Each row is a point on a landscape with many valleys, with its height.
A ball rolls from a point to the lowest of its 2 nearest points, and stops where none of them is lower. Distance is the straight distance between rows; heights are no part of it.
Med: [184 150  90 138 147 182 132 112 119 159 132 199  97 121 171  87 126  87
 178 118 122 118 115 169 150 162 120 135 134 146 109 172 102 151 148 122
  85 132 127 147 143 138 162 139 157 117  79 148 119 112 124 141 130]  (h 53.7)
tebeg: [151 136 176 123 141 130 161 124 175 171 167 136 129 129 119 180 125 161
  96 133 106 108  45 116 120 193 105  94  85 115 152 108 127 135 128 171
  60 208 114  98 145 145 104 163 118 160 149 115 130 154  95 100 136]  (h 71.9)
kodi: [139 140 117 145 147 129 117  93 125  80 121 138 145  92  69 129 137 136
  59 157 139 153  99 154 168 120 132  95 107 128 115 135  89 118 111 146
 107 172 125 101  79 196 149 120 120  89  83 152 157 176 153 126 108]  (h 60.7)
Kuga: [101 148  93 102 129  97 100  95  84  91 125 101 106  97 124 151 154  67
 131 112 145 139 184 131 187  65 180 133 138  83 121 153 129 184 137  91
 128 104 140 126 111 115 103  53 172  75  95  98 152 163 114 146 149]  (h 51.0)
sata: [121 145 146 120 121 172 145 158 143 139 123 100 126 128 200 176 121 105
 154  94 141 138  89  84 217  90 123 146 114 103 125 165 191 189 146 119
 125 145 132 101 158 144 122 155 144 112 139 133 111 151 110 104 120]  (h 45.0)
didav: [165 121  87 120 109 124 109 145 148 102 140 152 136 113 116  85 124 104
 115 135 130 127 113 140  99 122 132 158 139 143 121 117 114 121 110 166
 136  89 160 158 103 135 149 107 151 152 146 137 102 112 119 150 120]  (h 56.1)
Kub: [136 146 120 121 135 184 155 101  94 122 192 137 157  72 149  75  70 125
  91  84 123 116  99 155 161 113 123 178 150  82 128 104 130 115 108  99
 153 125 140 124 118 126 130 143 175 144 160  96 117 129 109 166 106]  (h 60.1)
Dibe: [117 143  63  94 106  47 110 180 152  92 141  86 103 143 140 146 168  76
 117 122 110  78 159  71  85  92 155 143 138 149 120 114 126 139 136 155
 130  79 162 138  80 108 119  59 124 171 163 120 115 101 125 134 148]  (h 41.2)
pasug: [127  49  74 125 118  62 130 109 144 112 131  96 131 107  83 152 137 134
 119 150 111 167 138 167  94 159 136 114  89 149  97  90  80 112  90 129
 147 112 120 106  80 168 148 131  91 102 159 161 125 121 205 133 126]  (h 19.8)
Pep: [158 135  66 111 114 122 134 158  71  97 150 138  98  90 118 112 137  72
 164 115 112 121 193 124  96 141 190 126 165 132  85 128 166 110 100 102
 200  63 140  94 123  73 126  91 134 112 132 148  55  72 141 150 178]  (h 15.3)
Vapon: [151 178 107 157 155 171 173 117 121 177 140 185  93 118 171  98 125 117
 183  86 122 104 119 173 163 151 155 107 115 115 122 190 173 161 125 117
 116 161 120 121 149 128 121 152 186 142 110 137 135 110 116 114 135]  (h 51.5)
reb: [163  93 103 137 165 146 104 143 124  81 104 117 137 121 139 113 146 101
 111 156 149 158 140 147 115 103  79 162  77 143  74  85  96 124 119 142
 143  99 128  88 112 165 164 165 121  77 118 155  88 126 161 147 136]  (h 44.7)
Nesib: [112 124 129 102 161 140 170 207 158 162 101 135  89 172 199 107 186 109
 201 133 166  79 120 149 149 128 134 161 159 107  67 193 167 167 132 189
  98 133 156 122 114 136 136 123 143 136 111 108  94 123  71 132  66]  (h 39.7)
Sotes: [106 111 194 127  97  62 147 162 166 136 118 118 114 140  71 124 127 155
 135 137 100  93 129  95 110 152 141 103 161 112 151 117 119  79 137 130
 148  72 130 176 124  80 114 103 136 201 183  69 148 116 111 125 122]  (h 51.6)
suk: [101  95 155 116  99 121 131  83 110  57 123  40 135 106 142 153 130 180
 139 139  98 136 155  98 118  94  85 170 131  92 131  88 140 130 103  80
 142  61 100 110 154 144  81 117  86 123 186 110 119  99 155 120 149]  (h 20.4)
misog: [ 98 137 152 109 136  95 138 138 174 169 125  95 114 136  70 169 112 201
  90 148 111  67 125  85 133 137 129  96 135 106 188 118 108  96 123 175
 127 101 130 138 118  92  99 110 111 200 142  87 148 118  84 103 135]  (h 48.5)
ves: [ 92 126  95 121 115  71  87 121 166 191 156  61 110 133  66 139  60 198
  83 152 103 115 180 103  96 144 131  89 108 158 173  82  77 107 160 139
 134 130 137 144 139 140  86 107 107 171 128 123 158 109 136  91 158]  (h 42.7)
bepe: [132 155 141 116 127 124 110 119  86  75  97 129 159 115 109 160 127 136
  95 140 156 132 162 108 157  82 138 137 181  92 143 163 127 124 145 110
 131  52 140 161 118  86 130  73 127 139 128  94 160 160 121 151 140]  (h 68.4)
nisu: [156 132 105 127 145 198 121  96 106 131 130 156 115 138 187  62 149 111
 175 126 115  53 145 163  86 153 114 136 152 178  99 169 136 145 123 172
 173 173  94 132 159 125 139 101 139 144 115 164  91  19 157 159 126]  (h 60.9)
Bar: [ 98 141  74 103  94  84 113 149 148  96 137  59 128  93 124 158 135 132
  81 131 127 114 130  88 145  86 144 151 131 109 151 103 130 147 135 144
 110  76 146 137 113 128  99  80 128 152 169 109 129 142 113 137 144]  (h 44.9)
Mam: [113 119  58 112 155  94 112 140  64  78 173  84 107 119 110  80 142  50
 145  94  99 111 176 107  93 106 154 143 166 111 114  73 154 130  94  77
 207  88 110  87 111 110 105 108 119  92 163 147  93  74 153 142 144]  (h 23.8)
zov: [ 99 146 111  96  44 151 115 151 100  91  96  78 195 111 132 177  92 103
 105 130 145 157 147 114 117 113 188 134 124 170 143 101 167 147 133 128
 144 104 174 151 145 104 122  96 123 134 112 120 110 158 136 105 134]  (h 18.0)
Kiti: [169 158 162 124 156 165 102 139  99 104 137 151 101 122 148 110 104 121
 122 134 134 115 112 100 160  59  69 153 161  86 127 123 107 107 116 129
 152  68 135 143 112  95 141 114 124 125 125  92  77  89  72 158 140]  (h 64.4)
Lurus: [102 130 130 145 164 149  70  88  77 110 128 139 152 122 118 140  91 151
 112 141 141 154 165 158 154  88  98 148 130 118 178  80 124 121 143  62
 142 136 116 117 137 151  96 163 135  56  75 138 156 158 144 156 145]  (h 68.2)
riru: [131 125 122 130  76 150 127 154 133 176 145 127 143 162 124  95 104  84
 156  95 119  75 130 151  48 148 144 138 151 172 109  95 194 140 127 104
 170 173 127 131 170  73 141 160 145 157 145 154 119  70 130 111 128]  (h 56.9)
Sed: [144 158 105 145 104 148 164 119  79 110 119 149 105  97 142 146 117 116
 168 107 129 131 183 139 143 145 176 115 134 142  81 158 171 129 126  96
 167  87 119 111 160  93 161 101 137 116  91 132  96 106 140 124 206]  (h 23.9)
sono: [135 119 107 126 146 164 156  80 110 161 118 122 150 118 126 110 112 197
  62 157  92 125  95 167 156 185 179 102  59 120 127 123 110 105  99 126
  56 191  73 102 156 190 123 172 104 100 131 122 141 160 183 127 115]  (h 58.8)
Kili: [142 157 177 128 114 122 149 132 163 135 151 128 105 131 148 151 118 167
 180  49  99  97  67  80 152 141  78 106 154 105 187 114 130 111 132  78
 117 135 128 137 158 104 110 168 155 164 164 108 154 122 111 103 127]  (h 38.2)
Nemad: [ 85 161 156 119 170  72 119 179 166 152 106  99  93 196 125 117 167 127
 196  99 154  58 150  84 132  74  97 123 158 136 144 135 148 145 179 155
 168  97 122 143 132 100 123 129 133 154 135  81 161  87  92 120 110]  (h 31.4)
Kig: [122 139 107  99 122  22 126 182 196 109 157 111  79 126  84 118 149  95
 137 119 127  56 120 104 118 105 132 116 133 140 136 107 106  95 119 175
 117  81 147 139  61 125 133 114 151 192 164 113 129  88  99 148 140]  (h 37.0)
funi: [136  59 132 134 165 136 137 116  84  71 125 101 115 107 143 121 176 125
 130 137 127 157 154 162 122 151 135 172  95 130  84  75 124 112  71  99
 166 100 119  58 102 136 148 154 116  64 154 132 115 125 179 164 136]  (h 48.6)
meki: [133 112 180 150 166 104 115 177 172 176 120 160 146 171 109 149 132  99
 100 156 150 163 108 109  87 135  89 126 112 137 163  99 135 133 125 157
  91 193 135 117 140 142 137 151 104 124 138 123 145 176  91 125  95]  (h 67.4)
fol: [141 158 191 148 168 153 112 176 143 158 132 169 187 186 153 158 149 117
 109 140 198 194  68 133  90 161  70  88 106 130 117 149 120 144 156 152
  96 186 151 114 157 142 126 140  88 107 134 107 134 176  82 135 106]  (h 65.5)
Rafe: [100 106 154 115  84 100 139 151 166 172 154 104 160 163  74 112 104 116
 106 133 110  61 119 121  74 152 175 127 166 136 153  86 173  96 100 149
 167 114 138 158 148  73 120 113 146 198 185  95 123  94 113 118 105]  (h 54.4)
deral: [129 138 119 102 137 109 138 161 149 133  83 101 129 156 170 150 148  90
 147 121 139 127 135 112 171  78 123 142 138  90 116 177 161 182 164 137
  94  97 147 150 138 143 104 118 111 114 125 139 137 172 110 123 118]  (h 40.9)
Ridom: [131  87 145 126 133 171 206 105 139 170 120 150 133 115 184 153 112 182
 109 155  96  75  77 139 165 177 141 118  99  88 124 157 117 150 116 135
  67 170 105 135 122 148  81 157 123 155 142  90 122 152 144 123  91]  (h 23.7)
Defaz: [ 91 154  95  93 112  86 103 109 161 102 151  62 113  82 117 156 161 116
 114  95 121 117 160  87 195  77 139 115 119 110 135 123 118 168 142 105
 117  81 142 124 110 126  92  63 163 133 150  72 178 179 125 138 129]  (h 48.0)
Mela: [103 132  96 152 119  80  92 124 122 165 162  70 144 123  75 125  98 147
 104 106 123 141 181  95 132 113 145 107 119 192 166  82 133 135 168 107
 173 134 150 142 137 128  87 125 144 126 115 118 172 149 141 120 148]  (h 38.9)
vefu: [174 179 107 110 110 126 146 183 119 112  96 134  58 127 154 158 164  80
 210  93 128 164 118  95 143 152 119 106 129 133  58 173 115 161 166 120
  92 117 152 127 138 117 162 104 133  95  85 188  86 136 103 128 169]  (h 59.7)
Kibuv: [138 106 138 145 174 111 122 115 172 179 135 150 159 128 111 148  82 138
  91 146 108 124 134 115 133 119 127 130 106 127 188 102 125 124 115  99
  81 199 116  93 120 145  85 163  95 115 125 142 156 173 109 129 103]  (h 69.1)
Sesa: [132  97  84 142 152 120 164  64 120 122 127 113  89  95 118  65 146 150
 107  98 101 144 121 173 157 161 177 106  90  97 101 141 141 104  78 112
 118 121 123 106 107 183 133 158 149 102 136 120 141 152 180 122 114]  (h 54.5)
digog: [ 90 127 151 140 199 117 116 200 161 184 100 136 131 193 131 125 163 109
 169 133 206 112 154 115 107 102  93 141 170 110 116 165 174 174 183 185
 156 136 136 140 151 133 120 117 106 138 109 113 135 100  86 111 105]  (h 24.8)
nifu: [128 103 107 146 144 104 136 126 178 193 197 141 115 134  62  76  81 170
 121 127 105 124 142 154  97 161 128  89 129 117 163 100 118  80 109 128
 110 163 138 134 133 140 128 164 137 176 162 115 139 104 118 107 132]  (h 31.9)
Zatoz: [136 125 111 150 117 141 172 153  91 120  91 144  95 109 153 109 186 138
 209 111 113 101 169 140 102 170 171 135 129 135  68 192 159 139 127 136
 128  81 110 117 134  89 130 112 122 164 132 141  97  71 145 121 163]  (h 30.3)
feg: [173 132 180 134 134 151 108 146 117 134  98 205 148 136 101 122 142  75
 139 138 141 137 147 126 101 144 157 119 183 122 140 150 130 114 112 121
 155  86 146 172 140  66 155 112 157 120  87 121 117 126 110 149 140]  (h 65.0)
Dusiv: [107 132 141 118 150 132 151 172 139 171 130 165 138 188 173 130 145 111
 180 149 161  50 131 125  91  98  87 144 174 113 134 149 148 189 176 154
 172 154 106 149 123 110  88 129 115 161 117 149 137  83  97 121 110]  (h 18.1)
Tena: [113 155 149 107 138 156 128 128 143 111 118 147 154 134 138 160  96 113
  74 159 123 134  76 106 163 111 107 120 118  70 166 187 121 161 138 138
  35 164 134 154  90 192 118 128  75 120  98 160 123 177  83 109  63]  (h 24.0)
nov: [105 119 115 100 122  63  92 159 190 146 150  99 104 147  63  90 116  90
 108 164 127  83 148 104  65  96 113 124 130 173 142  79  99  82 117 194
 162 119 152 143  88 122 142 115 127 185 146 131 135  82 108 137 115]  (h 32.6)
Bir: [125 108 150 128 123  79 120 166 164 118 129 106  89 172  99 100 169  85
 193  95 134 121 129 108  47 145 109 110 122 161  99  92 154  79 124 171
 209 131 110 125 144  86 145 125 122 167 158 145  98  61 147  87 129]  (h 50.9)
Ludu: [117 104 183 115 162  87 102 151 166 139  91  99  81 187 122 141 151 108
 169 119 147 168 135  79 167 113  64  84 119 100 137 130 105 135 159  67
 118 102 154 122 134 133 122 149 109  88 124 141 154 174 145 131 106]  (h 47.1)
goten: [139 198 172 122  72 166 141  77  46  75  90 163 129 126 195 154 114 190
 104 135 132 165  73 140 183  97 146 123 130 119  69 178  85 120 172 114
  86 126  84 132 145 131 168  88  97  84  87 143  94 163 123 143 150]  (h 65.1)
bogo: [142  79 136 178 143 110 134  98 149 126 103 152 102 130 102 112 157 149
 181 110 132 168 147 166  88 204 164  92 104 181  95 138 120  82  97 135
 189 114 102 116 116 108 146 154 145 137 131 135 142 109 180 122 143]  (h 58.3)
Ziv: [ 88 133 102 152 130  87 137  97 153 168 162 111 112 127  73 105 109 179
 119  49 102 177 139 125 130 119 185  53 146 131 181 146 174 118 114 109
 148 166 134 143 128 125 131 160 154 176 162 104 134 138 104 103 141]  (h 25.7)
Mubek: [121 131 161 135 120 121 161  89 175 182 194 133 128 114 115 161  98 145
  81 110  99  83  85 102 147 140 136  94 107  93 205 134 139 163 107 110
  65 210 127 116 131 145  88 142 116 151 151 144 139 181 105  99 111]  (h 70.5)
nade: [114 101  94 109 173 127 142 116 162 185 169 124 102 127  46  73  90 208
 120 102  78 165 160 141 114 126 178  45 150 118 168 132 135 121 116 140
 125 166 145 141 106 149 143 177 149 184 170  89  90 117  82 115 140]  (h 30.9)
vap: [142  80 128 101 134  77 100 131 200 151 117  98 115 125  81 130 104  93
  85 152 115 146 114  94 123 139 102 136 109 141 143  61  95 105 110 131
 107 150 137 111  92 163 175 176 103 122 139 152 144 132 135 118 104]  (h 20.6)
Kunon: [132 118 116 104 151 134 104 149 108  86  90 137 157 136 138 128 157 103
 105 173 154 199 137 146 140 100 114 150  98 118  82 152 100 127 138 133
  85 107 150 111 115 192 162 154  97  69 109 141 101 145 131 155 100]  (h 40.7)
Zizop: [137  96  91 128 147 160 141  67 151 139 126 110  80  96 122  92 149 158
  95 136 103 124 113 175 164 172 128  84  56  99 117 136  98  84  98 118
  66 162  95 119 117 199 122 158 104  87 109 137 133 176 212 114  84]  (h 56.8)
nog: [155 145 107 174 185 173 116 127 117 148 122 148 114 123 169  91 121 130
 153 132 160 131 133 156 137  88  96 158 118 146 127 142 145 134 138 154
 173 152  87 132 148 138 131 154 131 112  89 134 132  95 125 114 163]  (h 64.6)
Navem: [173 122 109  98 125 183 157  88 126 115 126 146 115 108 140 104 104 162
  71 169  91 103  91 155 162 159  99 142  91 129 103 128  85 111  88 119
  43 132 134 112 109 155 156 139 138 127 146 128 134 140 136 147  95]  (h 31.1)
pum: [143 118 184 144 108 109 154 123 170 152 143 149 141 145  89 141 139 165
  94 124 120 149  86 151  88 207 121  92  87 148 149  86 140  79 106 169
 102 205 149 105 150 108 126 118 112 183 162  78 144 160 109  80 127]  (h 73.4)
pavit: [129 128 175 158 135  71 120 115 162 131 115 117 103 143 112 139 131 166
 179 116 102 145 115  87 156 120  62  80 131 127 174 114 104 101 141  92
 118 134 128 139 146 126 101 148 115 152 134 139 177 140 130 111 145]  (h 42.9)
fasu: [106  90 156 114 157  57  91 117 137  93 111  84  90 163 104 144 141 105
 158 147 130 160 173  95 155 116  84 135 116 115 120  93 109 112 132  59
 148  82 132  95 112 119 100 152 120  74 134 114 141 148 159 159 148]  (h 50.5)
zatot: [ 82 115 114 116  95 131 124  95  68  54 129  61 138  89 126 164 128 164
  97 144 126 153 163 151 121 100 119 166 121 108 155  68 133 108 102 106
 135  99 117 100 139 151  75 112 127  77 149 130 139 126 152 141 145]  (h 17.8)
kel: [ 97 159  89 107  97 170  95  90  68  84 134  99 130  82 123 176 123  77
 124  97 115 166 159 106 204  78 169 171 149  74 143 176 138 171 109  85
 122 131 130 122 128 101 131  50 170  87 110 137 108 167 104 156 114]  (h 53.2)
Vig: [ 92 158 120 108  72 188  85 148 112 133 105  65 161 118 112 173 128  83
 151 105 158 116 158  58 151  86 181 121 113 197 145  79 136 159 155  98
 192  99 185 146 173  72 108  80 160 129  89  87 126 139 138 117 145]  (h 27.2)
Zudo: [134 147 137 133  89 101 103 162 144 125 165 101 118 154 114  81 104  77
 158  73 133 105 103 118  82 136 115 128 145 162 124  79 183  91 123 137
 204 130 149 141 169  81 153 155 182 171 155 130 120  78 116 116 145]  (h 54.2)
nup: [122 135  99 109  93 158 132 133 151 183 156 134 134 145 148  78 137  84
 159 106 125  69 128 179  51 161 108 142 149 176 114 135 156 126 128 178
 156 173 102 145 149 124 123 122 146 188 157 172 119  37 133 128 106]  (h 58.9)
vafu: [108  98 167 145 152 116  97 109 128 147 102 139 144 161 125 137  91 113
 140 176 127 123 142 111 112  87  62 153 141 115 180 102 118 128 154  57
 123 117 120 140 157 114 100 173 111  91 110 139 151 133 129 148 140]  (h 68.0)
nos: [143 173 187 134 139 160 111 153 125 117 153 169 200 161 168 186 134  98
  81 138 147 181  62  75 119 132  83  96 124 133 179 158 102 171 146 120
  77 202 165 132 156 153 129 128  96  94  96 142 111 159  75 129 118]  (h 63.3)
zegen: [155 118 174 125 138 195 151 134 130 133 138 177 146 144 160  98 116 170
 136 172 140  49  92 145  93 155  71 144 162 114 116 151  99 118 114 159
 123 110 126 154 108  97 121 146 140 174 157  90 139  85  95 166  99]  (h 19.2)
mos: [138 165 106 168 124 131 113 101  95 132 135 161 179 108 128 156 125 151
 124 131 137 168 120 165 137 126 157  88  99 155 134 139 134 113 162  86
 110 175  87  97 158 179 126 151 107  84  74 163 173 179 156 127 151]  (h 64.5)
zudaf: [144 153 135  91  88 135  87 135 105  58 119 126 143 112 143 147 112 113
 101 128 138 170 118  77 143  69 108 181 144 115 147 112 114 124 125 130
 139  65 177 150 118  83 158  54 143 123 145 103  67  96  71 156 150]  (h 66.6)
Vip: [173 192  97 107 117 188 134 136  87 145 125 185  76 128 187 117  86  99
 193 134 112 134  87 148 154 129 119 171 130 152  75 177  82 173 157 125
  86 130 120 159 129  89 162  93 121  97  81 159  80  95  95 142 148]  (h 55.6)
rop: [137 114 155 122 145 123 105 125 115 106  75 176 164 129  77 125 149 102
 106 180 154 145 157 125 129 108 163 147 174 104 135 162 125 149 109 123
 117  68 168 142 102 119 153  92 128 134  95 103 144 152 122 173 108]  (h 66.8)
fem: [144 133 184 118 127 163 106  99 103  92  99 136 168 118 139 171 127 178
  96 141 172 160 119 113 191  85  90 124 129  85 143 164 139 147 153 100
  97 108 148 120 139 135 133 109 104 101 117 117 137 178 101 147 126]  (h 68.7)
tud: [ 80  82  94 129 122  60 109 127 110 103 119  54 134 113 108 145 142 119
  95 147 125 130 190 117  83 128 147 135 117 149 127  68 109 134 133 154
 175 110 124 124  95 144  97  83  86 120 140 164 134 119 198 130 149]  (h 27.1)
Pevum: [ 98 137  78 143 128 146 116  93  51 136 152 134 173 123 131 119  93 195
 138 122 145 164 171 182 108 108 130 118 134 148 162 111 129 116 172  93
 166 156  95 123 165 175 120 165 116  76  64 175 129 123 160 124 173]  (h 66.4)
milog: [108  84 113 127 158  69  99  99 120 112 128 104  92 131  86 123 129  88
 181 140 127 133 205 144 135 106 119 132 134 131 128 118  95 111 144  51
 159  71  84 131 123 101  98 137 124  89 101 138 161 134 192 169 160]  (h 53.1)
vorof: [158 117 163 164 112 130 113 116 131 130 120 206 159 147  93 108 144 109
 149 127 147 160 126 150  77 160 134  92 123 150 147 109 129  90 106  97
 130 143 153 134 155  86 160 118 138 125 102 132 154 175 147 145 142]  (h 62.9)
vuved: [116 101 160 113 140 137 154 150 159 156 129 162 152 175 157  90 159 120
 161 167 130  64 122 133  84 121  66 140 164 115 120 145 124 119 142 173
 158 127  92 158 141 110 121 158 113 160 155 140 123  75 122 141  85]  (h 10.1)
Fon: [ 83 126  93 108  90 193 165 100  41 126 173 105 197  64 167 143  63 163
  86 132 123 123 125 157 161 121 150 179 163  92 130 120 137 143 130  97
 163 140 105 127 118 116 110 106 189 126 160 114 105 118 133 163 104]  (h 57.9)
nuba: [147 117 136 149 175 170 133 112 110 156 123 166 145 129 171 113 108 117
 162 157 133 103 124 153 136  98  88 146 118  97 140 147 125 141 124  78
 132 139 102 150 144 104 109 188 123 104  99 146 131 124 135 128 145]  (h 66.3)
fike: [149 112 114 106 141 175 133  94 109  65  87 123 112 112 156  96 150  90
  61 146 117 152  91 150 183 137 110 142  77 110  79 150  86 116  95 141
  62 124 134  97 101 177 163 127 114  72 124 140  97 171 162 154  89]  (h 36.0)
Rufab: [120  80  94 174 180 139 151 106  77  99 144  94 112 103 135  70 162 174
 107  89 111 143 150 154 131 169 162 152  82 140  77  96 144  98  82 133
 180 110  99  74  99 157 137 154 127  92 152 116 113  99 192 137 133]  (h 51.7)
fur: [132 166 135 131 104 164 105 115 105  91 150 160 181 105 125 160  98 104
  50 123 121 166  99  76 144 103 132 133 145 143 181 147 123 161 128 106
  86 181 157 131 146 149 136  96 125 103  98 156 127 173 112 123 104]  (h 61.1)
raden: [148 111 100 125 145 117 102 155 199 181 179 111  99 139  77  84  92 117
 109 141 133 113 132 147  81 138 105 153 107 155 150  71 110  80  94 182
 110 165 129 123 110 170 142 168 128 155 141 144 138  85 119 116 105]  (h 27.3)
Gapo: [128 137 152 100 133 164 113 101  91 117 151 138 143  88 144 101  82  72
 110 107  92 108 109 114 148  94 100 178 163  58 158 100 128 118 104  64
 152  89 134 140 124 101 114 159 160  97 144 108  87 115  90 151 120]  (h 62.1)
Meto: [135 117 158 140 105 138 158 122 144 143 169 169 159 129 157 154 101 142
 126 115 117 104  88 114 107 135  98 133 154 127 170 118 155 149 129 109
 145 147 122 148 145  98 107 155 166 158 157 114 142 103 120 120 148]  (h 32.8)
dif: [133 123 107 106 180 138 148 196 170 136  91 126 110 171 159 106 200  76
 172 126 157  91 167 109 102 113 111 170 137 135  73 163 170 143 112 176
 133  94 145 111 136 134 157 121 110 118 143 142  82  87  95 121  84]  (h 43.5)
fekav: [135 112 182 175  93 123 146 134 147 111 109 148 141 136 117 152 137 189
 124 127 141 170  91 141  95 187 139 100  95 150 116 117 126 102 132 177
 148 144 140 138 147 121 137 145 132 167 138 103 148 150 114  88 153]  (h 74.9)
Satot: [ 94 128 112 106 150 117 123 139 167 169 140 118 116 121  54 146  85 184
  65 189 132  76 126 120  91 129 140 118 117 122 173 102 105 108 117 202
 114 122 126 145 111 137 108 104  90 193 102 135 152 109 123 101 140]  (h 45.8)
binon: [125 198 150 129  52 162 114  84  71  89 134 174 189 120 153 150  91 139
  56 128 115 178  83 116 180 112 183 127 156 140 105 172  95 126 154 113
  88 180 104 119 114 125 169  72 120  85  79 153 119 161 122 115  92]  (h 63.2)
zade: [114 119 152 121 134  78 140 167 179 143 111 110 104 154 115 144 147 104
 147 110 129  82 117  88 155  97 117 124 142 109 142 128 154 150 152 139
 100 134 143 135 124 106 132 139 150 162 141 106 161 150  91 111 110]  (h 36.6)
Tal: [144 123 147 130 104 119 132 171 184 154 136 167 102 159 114 111 173 128
 164 118 131 115  97 163  93 168  93 132 135 161 121 112 139 105 121 206
 113 160 126 115 110 121 149 153 162 190 155 103 142 112 100 101 118]  (h 50.8)
dovik: [106 165 100 111  95 171 140  79  63  93 124 127 163  77 185 157  84 132
 117 123 119 152 121 164 176 100 157 193 151 112 106 159 132 163 130 110
 118 120 112 132 143 125 127  98 147  77 115 140 106 145 116 151 137]  (h 55.7)
dit: [110 116 116 158 129  98 141 105 153 172 132  92  98 124 112 109 120 175
 144  70 100 170 154 118 126 161 165 100 108 144 137 123 171 132 117 106
 162 144 104 129 130 130 125 193 136 145 163 151 149 107 149  91 150]  (h 18.8)
favez: [166 206 123 118  91 140 146 138  75 113 114 151  59 114 182 146 115 130
 202  86 115 177  80 111 197 119 114 141 150 136  84 185 116 163 175 111
  95 111 136 162 134 107 164  81 120  82  77 164  88 144  99 116 162]  (h 57.6)
pipaf: [127 117 159 119 135 161 180 137 143 143 106 157 188 146 165 158 121 154
  73 194 136 118  92 132 158 156 150 129 114  93 117 175 129 174 146 167
  61 168 126 131 113 176 119 141 101 113 138 118 134 193 110 127  88]  (h 16.9)
zirez: [146 115 148 116 115 165 182  98 112 137 128 153 135 110 158 114  96 189
 103 154 111  77 117 171 136 173 122 132 125 109 130 133 115 115 112 121
  97  97 107 150 116 137 123 148 135 156 153 103 136 126 137 132 105]  (h 26.1)
didif: [143 122 115 138 148 163 188 156  99 134  91 142  83 143 200 117 192 132
 197 122 131 115 136 155 155 159 142 151 130 119  57 207 136 154 133 153
  99  85 148 130 118 128 145 135 112 125 130 106 101 135 117 135 121]  (h 35.4)
Nuza: [118  98  90 121 134  67 100 136 125  94 161  91 112 116  99  72 146  89
 142 125 108 107 178 114  86 111 142 154 140 130 141 104 120 102  93 120
 178  88 118 125 109 121 114 106 109 135 160 152 118  73 179 134 135]  (h 29.3)
kepod: [136  92  83  86 107  68 101 158 154  95 115  66 138 117  91 179 135  89
  78 164 128 182 120 123 105 149 147 132  98 146 103  71  97 150 110 142
 101 120 136 117  72 169 150 140  83  84 144 172 134 143 171 129 126]  (h 11.5)
luvuv: [132 147 132 164 158 154 188 121 143 158 164 133 119 118 232 129 114 119
 148  88 124  92  90 119 167 113 135 154 104 108 120 159 184 178 135 124
 150 188 108 100 149 128 100 181 163 141 129 124 147 123 103 101 138]  (h 48.7)
gebom: [ 86 138 118 117  83 135 116 134  74  78 104  88 192 106 121 158 112 146
  72 154 135 146 122 137 117 114 153 158 120 145 145  69 152 117 133 145
 164 118 127 140 142 134 107 130 115  96 102 157 140 158 148 133 139]  (h 7.4)
Nafi: [142 111 120 171 126 129 133 111 123 184 127 210 133 129  96 110 161 156
 184 122 142 166 136 189  72 201 149  73 120 172 135 149 120 106 120 133
 124 169 113 136 141 126 134 139 141 165 118 121 161 130 163  94 124]  (h 60.6)
segef: [158 117 120 117  84 110 136 160 184 140 145 158 108 111  85 119 137 145
 115 157 112 104 101 141 117 171 157 115 136 129 120 123 117 103  92 195
  74 123 151 142  94 136 153 100 146 173 151 108 143 139 103 126 114]  (h 53.6)
favof: [136 147 133 135 111 101 112 118 147  84 130 125 138  88  74 123 102 119
  49 135 130 166 123 131 154 115 131 136 148 118 139 106 102 121 108 130
 120 116 173 119  95 143 152  98 142 139 121 144 149 162 123 137 134]  (h 58.6)
sok: [160 151  93 167 172 191 120 108  80 119 113 147  91 114 202  86 158 135
 175 130 147 105 157 178 111 104 118 117 107 170  84 178 106 125 145 178
 148 133  72 148 151 147 152 112 111 110  85 142 115  50 150 113 149]  (h 62.8)
kofu: [112 139 159 136  98 151  72 123 129 148 140  85 165 128 101 147 110 119
 112 112 143 143 142  60 151 105 158  97 108 206 192  59 113 121 149  76
 174 129 184 144 166  86  97  89 130 131 114  80 179 170 143 115 132]  (h 33.8)
dile: [113  56 116 164 145  53 112  90 138 141 111 132 110 140  73 145 117 117
 165 118 133 169 174 143 118 173 167 113 126 152 137 138 101  97 116  72
 168  99 105 123 101 124 139 137 138 111  99 159 147 149 214 164 145]  (h 55.5)
vitab: [108 109 153 162 103  99 146 117 137 107  96  81 110 116 137 131 151 194
 145 104 115 148 161 110 119 149 130 128 117 136 118 110 174 115 114 103
 157  73 107 126 138 124 115 151 114 146 160 135 118 108 166 110 165]  (h 8.6)
nedim: [119 138 179 162  66 132 148 137  94 124  91 145 137 163 168 173 143 176
 166 148 137 158 103 152  82 167 130  99 130 143 111 150 146 136 167 164
 142 144 121 156 171 108  99 128 117 155 115 124 131 128 128  87 174]  (h 76.3)
Mudem: [141 113 135 122 151 134 122 197 180 148 103 122 102 169 122 126 204  79
 194 104 159 115 139 140  64 156  88 157 153 158  66 126 137 116 136 199
 161 144 120 104 136 113 172 146 148 151 148 139 104  76 128  91 102]  (h 47.3)
pek: [145 164 168 127 127 175 134 110  67 104  95 145 145 145 196 162 133 157
 106 145 158 176  95 128 196 107 125 140 133  85  80 210 116 176 176 116
  88 138 117 129 125 145 159 100 108  76  94 124  89 180 101 141  97]  (h 66.9)
Fopet: [153 149 102 166 146 154 116  66  80 114 116 206 176 124 126 122 152 134
  96 141 153 139 128 179 140 114 157  92 112 137 114 165  84  91 145 112
  77 198  94  98 120 184 153 142 106  76  50 136 163 178 158 136 112]  (h 62.7)

For each start below, name the point where the ball stops.
vefu -> vuved
Rafe -> gebom
fekav -> fur
favez -> vuved
nuba -> Pep
Zizop -> pipaf
Lurus -> Pep
segef -> Pep
Bir -> Pep

Call two points neighbours if one is among the 2 nearest of the other. Go from one point of each pair to the other, from neighbour to neighbour, staying as low as possible. Name the highest point that can't be avoided.
vuved, pipaf -> zirez
Pep, gebom -> nifu
kepod, Pep -> Nuza
vitab, gebom -> suk
